Each row is a point on a landscape with many peaks, with its height.
From any point a climber steps to the highest of the 2 points nearest to it. It stops when none of these is higher. Distance is the straight distance between rows; heights are no part of it.
(256) h=3.64: [ 54 120 146  87 112 101 207 100 143 128 125 112 160 149 137 132 127 152
 175 104]
(261) h=2.59: [ 86 129 132 119 143 174 188 107 145 135 101 157 174 122 104 112 119 166
 156 149]
(690) h=3.75: [100 131  84 160 125 180 125  95  87 108 147 112 133 138 142 149 173 102
 124 119]
(370) h=5.02: [149  88 120 131 162 114 120 200 153 105 162 150 132 162 138 147 137 129
  87 123]
(1184) h=1.48: [112  78 108 131 160 153 135 116 117 154 122 105 137 147 103 114 104 132
  90 151]
(213) h=2.06: [133 134 144 145 150 175  88  76 148  62 131 191 111 122 110 132 106 104
 163 118]
(770) h=6.86: [ 73 150 119 145 121 157  90  95 148 106  69 175 188  96 121 102 109  81
 147  95]
(788) h=0.31: [181 136 172  93 158 128 117 111 111 120 123  87  81  70 104 160 112 128
 153 117]
(720) h=2.80: [158 130 153 127  94 123 130  86 116 188 103 114 112  89 120 130  89 115
 134 101]
(1225) h=3.45: [139 116 117 112 146  86 189 160 158 144 198 153  67 144 131 147 169 143
 122 120]
(573) h=3.72: [ 99 126  79 161 127 131  50 125 137  80 109 134 142 175 157 120 133  38
 105 112]
(1083) h=5.67: [146 151 144 122 103  84  96 143 163 127 110 170 127  81 107  59 125 109
 135 109]
(495) h=2.30: [147 139 150 150 105 155 172 121 145 135 178 180  83 133 128 171 133 141
 161 111]
(235) h=3.54: [181 157 133 111 127 108  97 163 130 148  99 147 160  49  93  84 133 135
 113 120]
(984) h=2.40: [143 150 117 102 113 104 150 181 124 164 117 133 180  41 129  96 157 150
 113 115]
(591) h=2.43: [118  97 147 101 167 135 106 154 149 128  91 120 175 158 149 129  84 152
 117 150]
(929) h=3.15: [143 161 156 136  65  98 168 135 125 178 112 131 144  82 140 125 147 139
 152  81]
(487) h=4.03: [118 122 129  98 161  90 118  89 125  80 144 104 110 122 128 109 153 111
 145 119]
(388) h=4.57: [131 142 153 149  77  71  83 137 161 147  92 168 138 132 129  78  91 128
 141 124]
(481) h=3.25: [126 105 103 120 149 117 172 168 155  98 182 176  91 105 110 158 167 114
 103  75]
(15) h=1.64: [142 155 100 126 129 150 116 142  72 167  88  68 167 105 135 126 123 181
  99 186]
(118) h=1.34: [ 77  69 105 104 163 136 182 119 147 129 129 127 135 128  95 122 129 119
  81 118]
(1119) h=4.39: [ 90 155 109 136  83  92 109  79  95 118 124  86 131 140 154  83 169 105
 158 121]
(294) h=3.58: [111 137  98 162 107 180 196 147 118 162 142 171 144 122 126 155 165 159
 128 126]
(344) h=2.93: [190 143  94 146 156 164 142 190 133 143 156 176 115 109 115 146 129 155
 104 160]
(861) h=5.13: [127 148 129 178  70 104  97  97 122 135 149 156  79 145 126  90 141  90
 140 119]
(359) h=3.98: [119 123 157  82 148 125 181  95 110 136 147  74 101 134 143 160 139 167
 185 140]
(813) h=2.11: [147 131 142 159 131 184  94 120 119 123  97 152 135  96 116 163  91 115
 131 125]
(769) h=3.70: [ 62 133 146  80 146  90 169 115 154  83 148 116 137 109 130 115 156 127
 162  98]
(193) h=4.64: [ 77 143  96 139  83  72 128 154 149 105 128 134 137 147 123  73 176  95
 103  90]
(1037) h=3.88: [110 105  67 131 145 180 188 106  84 142 153 107 119 134 119 151 170 143
 105 137]
(1269) h=3.42: [126 175 142 125  57  86 128  94 110 142 122 124 130  88 146 128 148  95
 166  81]
(187) h=3.69: [133  90 169  71 201  98 124 115 141  87 150  92 102 121 143 138 116 112
 156 134]
(664) h=3.91: [ 85 120 159 106  95  79 137 131 148 126 139 107 131 196 186 130 125 130
 155 138]
(461) h=4.40: [119 118  83 128 131 108 130  95 128 105 176 119  98 129 100  70 182 115
 135 128]
(874) h=3.79: [ 93 111 162  93 113 107 186  84 139 171 108  97 147 157 150 124  96 162
 168 153]
(389) h=2.84: [137 137 148 137 120 123  73 157 118 105 114 128 140 100 171 180 130  95
 114  90]
(131) h=3.21: [148 134 136 143 105 138 109  89  71 143 128  72 103 129 149 160 116 119
 131 142]
(856) h=4.02: [108 118 142 147  84 109 134  82 127 151 149 106  98 204 166 108 134 137
 138 156]
(483) h=4.06: [ 75 114 101 123 158 156  98  88  86  83 119  94 159 140 153 154 143 103
 145 138]
(233) h=5.76: [130 103 108 161 106 120  96 163 124 136 143 135 132 158 160 130 150 111
  87 121]
(1242) h=4.88: [177 101 126 166 126 125  73 144 122 150 138 126 110 162 113 100 105 125
  87 129]
(1117) h=4.10: [101 120 102 124  84  91 162  65  93 158 144  64 107 132 125  86 149 118
 146 134]
(65) h=5.70: [ 89 117 142 139  93 110 178 110 157 130 143 177 106 141 129 126 126  87
 142  77]
(1166) h=4.22: [149  79 149 143 138 138  57 114 131 150 116 110 100 179 121 119  64  94
  86 138]
(756) h=4.15: [104 110  52 125 162 147 169 153 126 102 148 123 129 132 104 117 186 143
 107 132]
(615) h=2.48: [177 121 175 115 100 125 134 150 122 188 109 107 113 121 141 175  87 136
 107 121]
(706) h=4.14: [152 134 155 133 100  92 155 110 122 153 163 121  79 175 136 123 133 174
 157 167]
(1072) h=0.15: [177 153 207 109 140 116 121 107 110 140  98  79  93 105  96 202  80 153
 152 137]
(634) h=2.82: [168 125 193 167 122 136  69 160 142 120 111 144 106 171 137 170  63 119
 103 149]
(239) h=1.98: [171 150 102 115 157 180 159 143  88 175 106  97 141  82 109 135 116 206
 125 184]
(464) h=1.38: [138 147 143 112 146  96  40  92 155 105  82 125 130 120 112  82  76  72
 136 143]
(350) h=1.84: [136 152 165 144 146 134  53  88 148  76 105 155 109 141 110 111  77  84
 164 132]
(920) h=6.08: [ 47 138 117 130  84 126 161 103 155 130 119 156 155 123 124 121 130  70
 134  58]
(175) h=3.93: [156 138  94 138 113 133 125  95  99 123 146 126  99  74 101  87 163 112
 134 110]
(812) h=2.97: [152 143 142 114 106 125 208 130 127 181 146 136 124  92 136 153 131 158
 151 106]
(925) h=2.46: [105 112 137 139 139 176 108 117 121 112 118 142 145 130 155 189 115  99
 135  89]
(155) h=4.50: [159  93 110 111 169 140 149 193 124 138 172 134 117 121 146 202 139 142
 102 109]
(707) h=1.54: [113 110  85  76 182 105 132 160 161  85 120 128 164  87 101 109 166 120
 103  89]
(475) h=3.76: [102  96 178  87 105  43 155 165 176 150 144 122 128 161 171 148 110 131
 127 115]
(1256) h=5.44: [ 88 125 116 161  63 123 158  81 138 160 151 139  94 171 111 111 143  95
 136  93]
(474) h=2.44: [148 148 157 136 131 166 150 149 140 135 139 184 128 135 118 168 118 176
 153 166]
(533) h=3.84: [101 133 133 107 149 166 227  87 118 141 157 131 116 135 124 161 145 169
 174 150]
(667) h=2.50: [188 120 166 155 127 144  90 162 122 151 111  93 102 141 127 192  78 140
  87 149]
(225) h=0.03: [174 121 199 131 155 146 111  85 117 150 107  78  65 127 102 173  44 128
 130 140]
(278) h=4.66: [140  88  96 135 153 114 137 115 123 102 194 102  65 162 126 107 161 125
 110 136]
(1233) h=5.49: [145 104 106 127 177 124 126 171 121 115 162  95 122 191 164 146 148 171
 113 187]
(809) h=3.27: [176 128 131 128 164 120 151 156 157 113 171 166  78 132 115 129 142 162
 120 146]
(1092) h=3.55: [116 126 106 109 105 130 121  94  60 151 127  53 147 101 153 141 141 119
 106 121]
(114) h=2.20: [140 116 132 153 140 169 144  92 144 102 164 198  90 117 101 147 123 116
 148  99]
(318) h=3.24: [ 59 122  86 151  86 132 172 160 131 146 132 131 179 141 129 139 165 115
  75 105]
(393) h=1.66: [167 114  82 128 179 191 114 123 104 142 124 104 132 148 101  96 120 144
  87 166]
(653) h=5.21: [ 93  95  79 160  77 127 193 124 120 162 163 131  99 147  99 120 159  98
  83  80]
(901) h=3.86: [153 118 177  77 138  94 140 180 114 134 145 111 116 109 173 195 123 144
 155 129]
(538) h=3.33: [179 136  90 158  97 140 102 151 108 137 145 151 119  76 121 114 168 112
  91 101]
(272) h=1.13: [143 104 122 100 184 118  90 144 162  61 123 146 139 101  99  95 135 115
 117 112]
(1085) h=3.41: [ 64 158  72 143 109 175 203 146 107 151 129 133 191 109 125 149 172 153
 109 115]
(181) h=4.47: [156 143 160 136 113  97 103 159 119 126 136 118 119 153 152 139 132 160
 145 166]
(330) h=1.73: [158 165 165 160 109 178 108 112 139 146  88 196 148  84  96 111  87 140
 153 131]
(420) h=3.00: [ 88 148  93 130 146 158 193 149 157  76 153 185 131 109  98 158 178 134
 127  93]
(73) h=1.99: [126 113 136 100 182 126  67 151 128  67 101  98 138 155 150 126 122 132
 127 164]
(1251) h=1.15: [136 177 138 157 100 153  74 120 117 139  67 151 185 125 125  83 110 158
 144 169]
(1241) h=4.31: [ 98 150  99 147 123 122  80 109 142  64 131 164 131 146 137 102 146  80
 142 124]
(276) h=3.22: [135 114 182 132 121 150 126  97 128 178  88 128 139 112 112 130  53 142
 146 134]
(595) h=1.27: [136 140 101 143 105 114  92 149  96 135 105  85 186 140 148  88 149 159
  95 167]
(783) h=0.81: [141 161 109 146 126 132  56 128 107 132  75 102 163 124 108  49 127 134
 106 175]
(459) h=5.03: [147 106  86 126 155 131  91 134 113 103 148  74 115 185 144 106 151 136
  91 151]
(914) h=2.63: [164 172 105 151 148 169 158 185 129 139 143 164 135 116 128 148 153 195
 152 186]
(332) h=4.53: [105 120 101 122 152 153 134 139 122  76 154 132 155 151 134 133 167 153
 137 157]
(90) h=3.38: [113 122 186  79 142  96 133 153 167 109 108 123 152 110 163 167 102 132
 160 113]
(552) h=5.50: [ 44 106 124 126 119 117 131  86 149 134  88 127 149 144 141 123  96  59
 140  95]
(685) h=3.87: [ 69  96  99 115 104 103 139  89  89 155 126  63 133 154 160 122 132 109
 113 119]
(257) h=4.35: [100 159  84 155  58  90 144 118 128 133 139 139 140 147  94  43 182 115
 116 122]
(1232) h=2.38: [121 126 120 121 174 213 164 119 106 124 116 136 157 108 113 150 117 165
 140 149]
(312) h=4.19: [132  91 140  90 154 122 171 138 125 141 156 103 111 125 150 181 123 139
 127 118]
(882) h=3.01: [ 96 136 180  80 157 111 182 159 172 121 125 158 145 126 142 148 120 171
 193 116]
(1010) h=5.01: [170 142 124 116 154 128 119 175 129  83 153 111 133 143 152 135 167 169
 141 170]
(761) h=3.68: [164 137 161 159 109 116  54 179 156 133  90 166 158 157 136  97  88 140
 121 162]
(742) h=4.96: [ 67 112  83 148  83  80 159 111 136 113 149 128 102 148 102  95 169  60
  84  71]
(1141) h=3.13: [139 123 160 160 138 166  72 165 152  90 119 173 148 177 151 140  88 134
 132 153]
(223) h=3.60: [134 107 145  97 113  50 178 178 168 158 165 108 109 144 139 117 151 142
 120 119]
(1029) h=4.77: [119 168 125 152  85 101  86 112 125  93 149 136 116 157 155  94 169 108
 159 143]
(796) h=4.99: [ 79 147 107 115 155 150 105  91 116  92  80 124 190 112 123 110 118 109
 145 117]
(839) h=0.87: [135 104 121 127 130 104  52 123 139 120  90 138 134 109 125  97  95  54
 106  96]
(404) h=5.20: [117 101 106 194  96 163 104 141 139 137 136 154 144 200 142 108 114 115
  87 141]
(1238) h=0.54: [211 162 145 120 164 122  93 121 120 100 123 129  79  64  80 116 112 130
 140 131]
(209) h=3.85: [107 170 145 107  73  61  76  96 126 134 110 104 128 126 168 120 118  59
 166 115]
(727) h=1.45: [172 167 155 157 125 175  93 119 104 179  84 154 139 116  94 102  86 168
 115 173]
(1084) h=2.65: [181 137 114 154 115 146 103 142  89 162 108 103 140  71 120 137 131 137
  88 125]
(168) h=0.80: [195 132 162 106 195 103  74 143 144  55 111 122 103  98 105 114 121 122
 146 135]
(182) h=2.79: [ 97 123 157 107 156 128 158 159 167 117 126 162 176 155 132 122 117 170
 138 154]
(715) h=3.67: [118  86 161 140 145 154 104  94 142 159  98 149 114 158 118 143  47 110
 123 133]
(728) h=1.96: [115 132  98  82 144  84 175 186 146 129 133 121 162  68 115 103 164 139
  89  92]
(915) h=2.04: [203 132  92 133 161 170 101 130  83 139 109  86 109  90  93 148 110 149
  74 159]
(953) h=3.71: [105 141  90 125 136 161 245 128 141 159 157 163 117 130 104 155 157 176
 150 126]
(361) h=2.19: [157 147 138 125 179 193 154 113  92 149 123 106 112 130 119 160 110 180
 140 192]
(291) h=3.34: [138 142 159 116  92  83  68 135 132 131 119 117 109 106 167 160 103  65
 141  89]

Where does a climber stop that starts at each point below?
(1184): (1233)
(131): (920)
(15): (233)
(223): (1233)
(1251): (209)
(1072): (1083)
(294): (233)
(225): (1083)
